The views of a scene show one set of named points, each view turned or mirrored, and shifted as a whole, with a little noise and some points left out.

Scene 1
View 1
J746: [-1.93  1.23 -2.40 -2.43 -3.79  3.09 -3.40 -0.75 -3.00 -0.48 -2.99  0.71
 -2.78 -5.04 -4.18 -1.15 -2.24 -1.18 -1.64  3.43 -0.97  0.72]
J866: [-0.72 -0.48  1.15 -2.05 -1.41 -1.64  0.00  0.81  0.53 -1.62 -1.59  1.22
  1.10 -1.33 -1.13 -1.43  0.49  0.26 -0.08 -1.93 -0.16 -1.57]
J863: [-1.23 -0.46  0.27 -2.00 -2.20 -0.24 -1.34  0.24 -0.42 -1.60 -1.96  0.39
 -0.40 -2.32 -1.74 -0.99 -0.54 -0.33 -0.32 -0.18  0.34 -0.73]
J299: [-0.59 -1.34  0.68 -2.10 -1.04 -1.44 -0.79  0.72  0.45 -2.31 -1.54  0.07
  0.50 -1.33 -1.20 -1.03 -0.24  0.29  0.41 -1.95  0.89 -1.65]
J227: [-0.69 -0.19  3.59 -0.90 -1.58 -1.21  0.03 -0.09  1.93 -1.69  0.43  0.32
  0.49 -0.16 -0.28  0.37  0.16 -1.22  1.02 -0.18  1.85 -0.08]
J910: [-1.54 -1.87  1.53 -1.32 -2.25 -0.95 -1.14 -0.02  0.76 -2.61 -1.65  0.01
 -0.26 -1.39 -0.43  0.06 -0.25 -0.63  0.20 -0.85  2.21 -0.89]
J718: [ 0.23 -0.50  1.87 -1.76 -0.65 -1.76  0.12  0.90  1.18 -1.84 -0.30  0.26
  1.15 -0.47 -0.81 -0.90  0.03 -0.05  0.95 -1.78  0.21 -1.20]
J781: [-0.43 -0.47 -0.98 -2.75 -1.32 -0.42 -1.45  0.90 -0.81 -1.41 -2.19  0.21
 -0.14 -2.59 -2.38 -1.53 -0.92  0.36 -0.32 -1.02 -0.68 -1.45]
J706: [-2.35 -1.15  1.07 -1.50 -3.65 -0.08 -1.40 -0.30 -0.08 -2.01 -2.51  1.11
 -0.72 -2.55 -0.86 -0.41  0.04 -0.62 -0.70  0.18  1.74 -0.48]
J173: [-0.93 -0.52  0.15 -2.30 -1.50 -0.50 -1.15  0.53 -0.30 -1.84 -1.75  0.26
 -0.04 -2.21 -1.81 -0.97 -0.65 -0.13 -0.19 -0.74  0.20 -1.11]
J157: [-0.91 -1.39  3.35 -1.21 -1.77 -2.41  0.31  0.40  2.14 -2.47 -0.63  0.51
  0.92 -0.15  0.57  0.11  0.93 -0.48  0.91 -1.84  2.35 -1.08]
J683: [-0.72  0.45  0.21 -2.09 -1.95  0.04 -1.15  0.35 -0.50 -1.06 -1.50  0.66
 -0.11 -2.36 -2.33 -1.00 -0.63 -0.23 -0.20  0.12 -0.52 -0.61]
View 2
J683: [ 0.51 -0.69  0.93  0.11  0.41 -1.05  0.97 -1.87 -1.51 -1.38 -0.26 -0.66
  0.12 -0.53  0.59  1.50  1.39 -0.65 -1.07 -1.27  0.73  0.54]
J227: [-0.04  1.08 -0.96 -0.24  1.22  0.52 -0.41 -0.21 -0.90  1.04  3.39 -0.42
 -1.45 -0.94  0.19 -0.60  0.94  0.68 -2.08 -3.26  2.10 -1.86]
J746: [ 3.91 -0.57  1.39 -0.69 -2.10 -3.89  2.33 -5.35 -1.65 -1.98 -2.19 -1.36
 -0.89  0.30  1.55  1.72  3.25 -1.73  0.20  1.19 -0.32  2.21]
J299: [-0.72 -0.99 -0.43 -1.32  0.22 -0.20  0.12  0.77  0.04 -0.52  1.71 -0.45
  0.17 -0.16  0.90  0.70 -0.72  1.26 -0.82 -2.32  0.52 -0.66]
J157: [-0.94  0.11 -1.01 -1.22  1.96  1.46 -0.50  1.36 -0.10  1.17  3.17  0.15
 -1.11 -0.72  0.52 -0.37 -0.31  1.43 -1.51 -3.42  1.60 -1.81]
J173: [ 0.15 -0.90  0.01 -0.91 -0.32 -0.93  0.59 -0.79 -0.55 -1.09  0.88 -0.66
  0.09 -0.17  0.89  0.90  0.18  0.52 -0.35 -1.57  0.21 -0.01]
J863: [ 0.54 -0.65  0.23 -1.21 -0.01 -0.97  0.68 -1.06 -0.50 -0.91  0.60 -0.53
 -0.36 -0.11  0.95  0.90  0.84  0.21 -0.57 -1.55  0.47  0.11]
J706: [ 1.74 -0.21  0.21 -1.95  1.13 -0.29  0.50 -0.66 -0.01  0.59  0.18  0.14
 -1.62 -0.01  1.63  0.37  1.71  0.11 -0.19 -1.75  0.96  0.28]
J910: [ 0.72 -0.30 -0.72 -2.13  0.61  0.04  0.02  0.34  0.42  0.75  1.92  0.05
 -1.28 -0.12  1.22 -0.22  0.39  1.10 -0.63 -2.19  1.07 -0.63]
J781: [-0.45 -1.59  0.23 -0.81 -0.91 -1.24  0.98 -0.81 -0.55 -1.91  0.13 -0.88
  0.79  0.13  0.83  1.57 -0.38  0.50 -0.24 -1.21 -0.10  0.59]
View 3
J910: [ 0.53  1.07 -0.06 -0.21 -1.35  0.86 -0.40 -0.65 -0.17  0.31  0.77 -0.10
 -0.69  1.80 -1.03 -0.06  0.98  0.57  0.45  1.52  1.59  1.38]
J299: [ 0.87  0.24 -0.28  0.82 -1.80 -0.66 -1.07 -2.15 -1.31  0.40  0.47  0.04
 -0.17  0.37 -0.38 -0.66  1.01  1.10  0.91  1.81  1.10  1.11]
J718: [ 0.28  0.26 -1.95  1.37 -1.14 -0.39 -0.33 -3.37 -1.11 -0.15  0.45 -0.43
  0.56 -0.02  0.14 -0.82  0.50  1.45  0.98  1.85  1.66  0.80]
J173: [ 0.64 -0.45 -0.18  2.69 -3.24 -0.66  0.13 -1.94 -0.35  1.76 -0.87 -0.07
 -0.34  0.86 -0.30 -1.05  0.83  1.94 -0.01  0.64  1.08  1.66]
J866: [ 0.89  0.31 -0.44  1.44 -2.27  0.01 -0.27 -2.29 -1.04  0.39 -0.45 -0.46
 -0.21  0.50  0.00 -0.71  0.95  1.31  0.38  1.53  1.27  0.88]
J683: [ 0.74 -0.49 -0.21  2.94 -3.43 -0.34  0.59 -1.75 -0.09  1.94 -1.26  0.01
 -0.50  1.24 -0.41 -0.88  0.93  1.92 -0.11  0.45  1.04  1.89]
J781: [ 1.19 -0.81  0.61  2.84 -3.82 -1.42 -0.65 -1.99 -1.07  1.79 -0.62  0.39
 -0.57  0.69 -0.60 -1.02  1.09  1.56  0.28  1.08  0.55  1.80]
J157: [ 0.28  1.67 -1.44 -0.86  0.23  1.33 -0.25 -2.08 -0.78 -1.15  0.89 -1.03
  0.15  0.71 -0.05 -0.28  0.66  0.81  1.02  2.43  2.21  0.15]
J746: [ 1.03 -1.61  2.24  4.93 -6.37 -0.27  1.77  1.19  2.05  5.38 -2.67  0.75
 -1.75  3.53 -1.32 -0.93  1.29  2.16 -2.46 -1.99  0.52  3.81]
J227: [-0.54  1.14 -2.36  0.32  0.01  1.74  0.79 -2.03  0.63 -0.02  0.68 -0.91
  0.45  1.62  0.08 -0.49  0.17  1.37  0.24  1.29  2.52  0.93]
View 4
J706: [-0.93 -0.95 -1.04  0.06 -0.70 -1.34  1.43  1.23  0.15 -0.37  0.65 -0.21
 -1.29 -0.04  0.16  1.47  1.86 -0.27 -0.51  1.12 -0.21 -0.77]
J683: [ 0.27 -0.19 -0.60 -2.69 -0.35 -2.44  1.73 -0.37 -0.03 -0.36  0.03 -0.48
  0.01  0.11  0.58  1.64  2.06  0.27 -1.76  0.37 -1.72  0.12]
J910: [-0.82 -0.85  0.16  0.71 -0.63 -0.97  1.08  0.24 -0.79 -0.27  0.21 -1.24
 -0.57 -1.19  1.37  0.98  1.38  0.51 -0.65  1.92  0.54  0.28]
J866: [-0.88 -0.48 -0.63 -1.66 -0.79 -2.34  1.84 -0.39 -1.14 -0.03 -0.30 -1.35
 -0.48 -1.36  1.35  1.06  1.96  0.85 -1.75  2.03 -0.66  0.91]
J718: [-0.66 -0.92  0.11 -1.73 -0.34 -2.52  1.88 -0.85 -1.41 -0.36 -0.87 -2.03
  0.20 -2.45  1.81  0.68  1.61  1.12 -1.98  2.42 -0.32  2.25]
J157: [-1.63 -1.70 -0.20  0.59 -0.25 -1.52  1.66  0.32 -1.72 -0.84 -0.86 -2.14
 -0.63 -3.19  1.59  0.19  1.50  1.11 -0.96  3.18  1.42  2.21]
J746: [ 2.12  0.77 -1.01 -3.12 -0.25 -1.56  0.96  0.62  2.67 -0.25  1.37  1.98
 -0.03  4.13 -1.48  3.07  2.20 -1.27 -0.97 -3.11 -3.81 -3.17]
J781: [ 0.03  0.61 -0.02 -2.60 -1.40 -2.90  1.56 -1.24 -0.52  0.89  0.32 -0.76
 -0.14  0.48  1.30  1.85  2.02  0.73 -2.20  1.00 -2.19 -0.44]
J173: [-0.04  0.06 -0.08 -1.66 -0.90 -2.24  1.54 -0.70 -0.37  0.24  0.20 -0.76
 -0.21 -0.23  1.30  1.56  1.71  0.64 -1.81  1.20 -1.21 -0.04]
J863: [-0.17 -0.10 -0.24 -1.53 -0.55 -2.16  1.47 -0.15 -0.17 -0.10  0.38 -0.41
 -0.41  0.02  0.79  1.58  1.94  0.36 -1.43  0.94 -1.21 -0.31]
J227: [-0.26 -1.85 -0.14 -0.13  0.88 -1.24  1.53  0.56 -0.83 -1.92 -1.34 -1.62
  0.23 -2.96  0.93  0.44  1.27  0.75 -0.72  1.60  0.83  2.73]

In a view up to two points have been moved. Name them for each view, in the order of its rows, or write -.
view 1 => J866
view 2 => J683
view 3 => J173
view 4 => -
